A landscape with many valleys, sampled at points; each row gives a point and its height.
From any point a ball takes the steepest step (drop divided by distance) to one of its 2 nearest points. It stops when none of these is lower. Distance is the straight distance between rows; heights are no part of it.
maled: [140 152 140 148 167 143 110 117 122  89 122 151 164 154 184 143 145 162
 103 127]  h=664
kemar: [140 134 125 145 150 142 236 121 131 140 121 147 136 166 137 154 166 134
 114 128]  h=603
pabol: [108 139 165  85 144  71  53 155 149 136 104 158 102 133 145 180 111 109
 137 145]  h=363
rika: [ 98 109  95 154  93  79 176 121  82 152 141 101 154 149  96 106 137 132
 129 106]  h=630
sobir: [106 155 124 107 141 159 144 113 157 134 117 149 130 139 160 128 160 152
 111 204]  h=302
zeri: [144 109 131 154  99 143  71 124 104 113 140 101 113 117 130 114  92 153
 126  89]  h=609
pes: [164 109 123  93 168 172  32 143 135 109 124 126 128  96 115 141  88 123
 157 111]  h=719
Mun: [112 181 140  78 219 138  75 145 195 103  89 148 111 133 177 135 138 133
 101 111]  h=556
Lotip: [ 93 179 120  85 213 126  67 156 184 105  89 128 129 122 150 131 109 128
 112 104]  h=566
govez: [136 122 130 168  60 116 124 126 120 107 150 136 163 142 132 112 123 158
 141 133]  h=584
Til: [145 100 101 125 151 156 187 115 104 143 162 110 171 123 144  98 141  96
 114 154]  h=395
puli: [112 140 122 137 124 131 135 128 119 120 126 132 170 144 144 119 135 152
 127 168]  h=506
tave: [159 103 129 153 125 122 252 150 128  90 147 128 143 137 106 137 157  86
 148  82]  h=484
fubab: [125 117 144 146 113 127 138 128 117 156  88 113  71 133 139 148 114 160
 131  63]  h=166
Mek: [163  86 122 178 106 116 169 127  97 118 160 119 141 145 145 115 137 135
 115  73]  h=387
dur: [122 121 148 140  95 145 193 137 139 142  93 122  73 135  99 144 134 130
 150  91]  h=255
Nuvat: [ 97 157 112 135 166 111 125 133 136 108 114 137 166 152 171 127 135 155
 107 170]  h=524
Topu: [169  71 110 132 111 103 190 129 106 121 186 111 179 125 116  92 141  78
 135 116]  h=634
repir: [123 145 148  72 164 170 117 114 173 155  99 156 104 118 156 141 165 132
 120 180]  h=413
Zegu: [130 105 121 138 131 138  69 136  89 113 145  98 152 120 110 105  97 147
 121 101]  h=644
numaf: [ 82 165 112 107 171 109  84 138 114 112 108 115 158 129 128 114 108 145
 112 136]  h=437
viba: [134 145 156 131 147 154  77 136 141  83 112 147 158 138 167 141 129 159
 123 126]  h=676
gonu: [111 151  80 121 196 149  77 145 138  91 154 116 181 112 139  87 124 116
 102 157]  h=580
kaga: [164 126 130 186  90 120 216 133 142  93 140 140 134 170 113 150 150 139
 138  90]  h=655
kenu: [145 104 124 193  83 116 164 127 105 113 148 104 113 146 136  96 121 148
 124  59]  h=456
lodif: [151 119 161  63 152 137  76 141 158 177 109 154  94 116 149 182 137  93
 144 150]  h=238
ragal: [124 139 146  93 127 166  90 118 156 144 118 136 134 110 121 125 126 125
 148 178]  h=440
gutog: [156 134 151 179 105 141 215 123 156  94 105 164 109 174 106 170 154 162
 130  95]  h=633
bure: [125 111  82 113 155 110 195 111 103 150 163 110 165 120 141  91 144  84
 125 173]  h=423
popa: [132 124 146 163  61 119 111 123 126 118 134 122 123 127 119 110 116 154
 147 112]  h=554
guba: [ 95 177 124 104 164 134  67 146 180  95 117 139 158 122 146 116 122 135
 120 182]  h=557
Rasef: [141 103 117 175  73 114  93 111  99 121 158  91 104 117 110  82 110 150
 121  83]  h=560
Duriz: [ 95 167 134 118 174 117 105 140 152 102  95 154 138 159 168 142 142 174
 102 146]  h=537
likas: [ 93 129 138 102 134 129 105 122 108 170  89 118  98 121 115 151 109 139
 134 112]  h=325
nifer: [111 126 143 125  73 113 118 117 112 162 116 103  78 100  85 133 105 117
 150 115]  h=342
fev: [162 126 181 139  91 192 152 126 160 129 118 145 116 113 112 140 132 119
 149 119]  h=471
vivov: [172 107 115 140 160 112 207 104 103 122 160 131 154 141 174 129 140 109
 114 124]  h=561
bub: [163  84 128 182  98 105 223 148 116  90 160 115 126 145 110 119 153  89
 138  60]  h=402
pina: [145 132 144 185  74 142 179 123 135 113 118 127  92 143 128 140 140 159
 144  82]  h=365
Vipe: [143 129 136 167 121 136 113 115 112  93 142 148 173 153 168 131 132 158
 115 119]  h=648
sigi: [115 123 165  75 123 113 126 133 150 181  96 160  86 131 138 177 133 122
 137 154]  h=434
mekin: [169 101 163 100 111 158  93 134 157 179 124 135  73  99 127 183 124  81
 156 127]  h=329
diba: [120 139 139  51 179 132  64 143 166 163 109 156  96 115 151 164 142  89
 138 175]  h=209
Zar: [148  69 117 146  88 106 177 139 110 127 185 101 170 118  77  79 137  73
 131  96]  h=666
sozum: [123 112  93  98 154 145  75 120  85 136 144 101 145 101  61  94 102 126
 121 120]  h=764
Bebid: [116  98 118 137 115 145 178 127 108 156 151  99 152 128  90 102 133 109
 123 118]  h=555
medir: [122  94  96 110 130 136  97 116  73 145 148  87 145 121  71  92 107 120
 105  93]  h=784
telog: [ 98 142 142  86 164 151 122 119 129 170  77 128 115 124 137 140 132 142
 117 141]  h=377
pamo: [143 143 141 160 131 146 232 130 157 122  99 166 130 178 111 176 166 153
 123 114]  h=618
giki: [154 113 125 126  97 134  56 112 115 137 146 104  89  84  85 123  86 120
 160 109]  h=359
boneg: [107 151 127  76 166 161  90 123 163 141 104 136 116 108 138 134 138 127
 129 190]  h=425
sife: [124 118 155 146  78 136 159 131 152 148 104 107  54 110  99 133 110 121
 156  87]  h=192
zepek: [150 133 149 131 132 149  53 133 131  92 118 131 128 122 161 141 109 153
 130  98]  h=687
lale: [138 129 167 144 105 111 134 121 139 150  75 144  53 138 150 167 130 160
 141  87]  h=60
Doko: [129 156 111 139 143 150 151 119 150 112 131 168 149 142 176 118 169 138
 108 206]  h=321
kula: [160 133 171 131 129 202 166 103 156 132 116 152 127 134 125 150 156 122
 122 116]  h=488
setil: [117 112 137 123 123 151 132 125 108 153  99 105 104 127 123 142 118 152
 123  88]  h=252
moma: [121  91 101 135 103 117 123 114  74 144 167  92 160 122  84  84 120 114
 116 107]  h=804
suge: [132 140 129 192  53 101 151 131 145 121 137 107  73 125 109 101 119 149
 161  92]  h=458
vavov: [ 83 154 123 113 129 132 174 128 150 158 105 149 136 148 122 125 150 156
 120 190]  h=277
Kibil: [131 153  88 143 169 150 181 110 145 119 141 144 139 136 193 125 173 122
  90 196]  h=341
safab: [197 107 121 129 145  75 207  95  95 100 166 150 152 146 180 121 128 117
 128 105]  h=586
Tapi: [106 143 120 124 171 137 166 123 119 140  94 137 131 155 157 140 155 172
  99 137]  h=604
Filop: [138 147 168  83 157 152  77 124 155 127  99 155 118 131 164 156 145 135
 126 137]  h=398
zun: [ 94 152 107 118 166 107  49 143 102  99 123 105 154 112 100 113  85 135
 111 102]  h=479
fepe: [142 131 132 130  98 102  42 120 103 150 142  97  62  82  99 136  77 108
 146 114]  h=234
Soro: [112  97 111 170  66  98 180 145 129 110 164 101 148 125  70  84 148  84
 144  95]  h=703
Sudom: [122 117 115  95 157 171  69 123 109 150 125 114 131 101  93 120 110 128
 139 131]  h=745
vuruf: [109 110 113 185  49  85 166 126 120 122 152 101 127 122  71  80 134 120
 145  96]  h=680
Laf: [124 140 128 111 120  95  22 133  96 128 121 111 100  96  99 143  76 115
 142 104]  h=376
sigaf: [ 98 158  96 126 185 144 116 129 147 106 132 122 151 130 177 120 146 133
  91 173]  h=538
Mukik: [113 141 135  65 161 105  56 141 151 163 118 149 115 112 124 169 114  89
 136 186]  h=177
muki: [125 131 140 105 146 189 174 110 144 159 106 133 135 133 131 127 155 126
 113 162]  h=515
buta: [ 88 147 128 113  89 100  89 113  98 142 119 124 146 117  74 118 110 133
 143 156]  h=452
Nalu: [100 147 152  67 123  95  72 127 127 169 118 150 116 102 107 160 107 105
 143 184]  h=126
fen: [138 125 108 194  80  99 220 161 143  95 128 105  92 160  94 129 150 141
 145  62]  h=372
Momus: [153 102 109 131 115 106 217 123 111 128 172 124 181 134 133 106 152  82
 137 140]  h=607
non: [115 135 148 138  91  83 138 134 132 161  93 139  44 128 130 164 113 153
 149 103]  h=136
tugam: [157 112 132  80 152 171  54 129 126 149 129 125 116  94 114 145 106 116
 158 134]  h=732
sunon: [134 127 102 133 170 160 185 111 129 145 142 122 151 124 166 118 159 113
  99 177]  h=364
Nufi: [131 113  74 117 155  97 109 118  92 107 193 107 196 124 123  78 126  97
 107 169]  h=836
liref: [173 104 128 148 142 121 243 120 117 117 148 137 152 145 143 133 151 102
 127 100]  h=532
Tulam: [ 97 176  96 112 186 138  88 142 181  87 120 135 152 122 168 113 140 125
  90 178]  h=548
Sofim: [144  99  96 123 166 135  65 142  92  98 159 104 175 128 113  94  95 129
 103 105]  h=641
nis: [146 131 169  97 106 178 126 124 162 145 114 150 115 113 124 147 130 122
 153 155]  h=455
Sir: [156 111 150 124  69 149  80 115 139 142 150 108  87  82  87 125  98 103
 168 124]  h=408
ruv: [148 140 146 128 166 203 180  98 147 141 120 149 137 141 150 139 170 125
  97 142]  h=503
Riva: [135 128 128 188  49 103 111 116 122 116 153 103  86 117 101  82 112 146
 143  93]  h=507
Gevug: [ 95 125 108 163  66  93 170 132 111 143 125 102 130 133  75 106 127 135
 152 107]  h=654
mave: [122 152 119 105 160 108  21 148 121 106 123 119 133  95  84 131  69 119
 139  99]  h=449
lagi: [192  76 130 166 106 105 200 130 101  95 176 124 149 142 145 107 140  96
 127  75]  h=265
lasa: [109 129 155 119  92  63 113 138 136 169 106 159  54 134 126 182 108 128
 142 137]  h=253
gazu: [154 147 164 187  46 117 155 134 164 109 123 133  54 126 119 127 121 146
 161 109]  h=420
Gukir: [154 120 113 147 170 142  82 145 116  65 163 126 185 140 169 104 108 135
 100 117]  h=705
Bisig: [154 110 103 204  81  87 205 136 118 109 149 112 105 163 123 115 143 156
 138  62]  h=429
nam: [156 106 158  97 131 123  80 139 142 176 129 144  69 126 146 205 133  79
 137 121]  h=285
noke: [115 123  92 121 174 125  84 141 105 103 154 111 184 127 128  93 107 132
 108 138]  h=606
Vufo: [ 97 172 148  91 186 130  91 144 182  93  87 164 118 146 184 146 154 144
 101 138]  h=547
Rig: [ 75 144 138  95 109 111 144 123 129 172  97 144 125 136 104 131 123 150
 137 175]  h=241
Tir: [ 84 153  65 120 163 129 112 122 114 128 148 107 170 117 127  90 137 117
 102 192]  h=470
peku: [ 83 151 148  93 116  88 103 131 131 157 100 149 107 126 106 158 108 137
 143 176]  h=189
Lusi: [126 126 118 137 170 145 212 117 111 151 109 134 137 161 164 144 162 150
 100 129]  h=591
tuko: [111 166  60 128 196 158  87 151 177  82 144 116 159 107 147 100 128 108
  90 177]  h=562
nuf: [ 93 168 136  97 132 106  73 138 143 115 109 149 150 120 136 126 112 143
 130 189]  h=568
tun: [ 97 175 142 103 127  95  45 146 137 102 113 140 143 118 128 142  93 126
 142 150]  h=579
komet: [112 133 123 105  77 114  88 114  98 161 129 117 113  91  68 123 100 114
 155 144]  h=410
Gete: [121 103  94 141 121  84 203 133  91 147 144 113 164 150 129 118 137 128
 137 116]  h=605
dev: [117 121 132 139  72 128 152 126 128 152 115  92  74 100  71 109 108 107
 155  88]  h=267
kufir: [126 147 165  82 156 115  50 148 166 125 102 166 109 119 168 169 125 126
 139 145]  h=384
fodo: [103 126  65 115 172 125 152 114 109 138 162 105 162 115 148  95 140  99
  98 192]  h=450
leto: [148 153 177  82 168 175 100 102 163 122  94 183 100 139 172 170 174 134
 109 135]  h=411
bep: [155 124 129 120 147 156  32 145 124  85 132 123 142 111 125 122  91 144
 145  99]  h=704
gobo: [164  99 159 108  94 174  89 131 145 160 128 119  90  87 106 152 103 100
 158 113]  h=366
fufop: [155 122 113 141 181 129 206 103  99 129 135 140 150 151 182 145 156 135
  93 133]  h=578
gigen: [152  78 114 171 108  90 136 120  75 113 166 106 154 144 139  93 120 129
 107  84]  h=467
rifon: [123  99  99 131 129 110 123 120  81 130 169 108 190 123 115  85 125 107
 112 132]  h=821
dar: [153 115 130 155 121 147  86 129 108  83 165 134 181 134 152 110 111 152
 123 133]  h=674
Zat: [ 90 145 107 120 141 127 128 129 110 128 133 120 167 130 133  97 139 132
 116 190]  h=489
soden: [133 129 138 177  89 142 204 150 135 100 118 118  79 143  93 134 146 140
 150  73]  h=317
fafor: [162 139 164 180  72 136 179 127 166 100 110 150  57 135 119 146 133 152
 149  81]  h=396
bibeb: [ 78 149 129  91 175 119  94 131 133 137  92 128 125 130 132 130 122 147
 118 149]  h=407
fur: [154 115 132 175  97 116 147 111  98  95 163 144 185 152 165 116 129 153
 126 128]  h=623
vuvul: [114 119 126 121 135 172 173 122 117 158 127 113 154 127 116 116 142 129
 122 143]  h=529
luz: [124 106 117 146 108 110 215 135 114 139 146 121 169 143 105 107 149 112
 132 131]  h=582
Vadak: [104 125 156  90 131 140 156 123 140 183  74 148  95 131 125 161 134 147
 136 137]  h=409
Dip: [ 99 130 157 106 118  47  68 148 136 160 113 164  79 130 141 192 110 111
 134 149]  h=327

For each start below, name the point where the ball stops.
Sofim -> Nuvat
Nufi -> Nuvat
puli -> Nalu
leto -> lale
medir -> soden
gobo -> Nalu
dar -> soden
Zegu -> soden
viba -> soden
Kibil -> Nalu
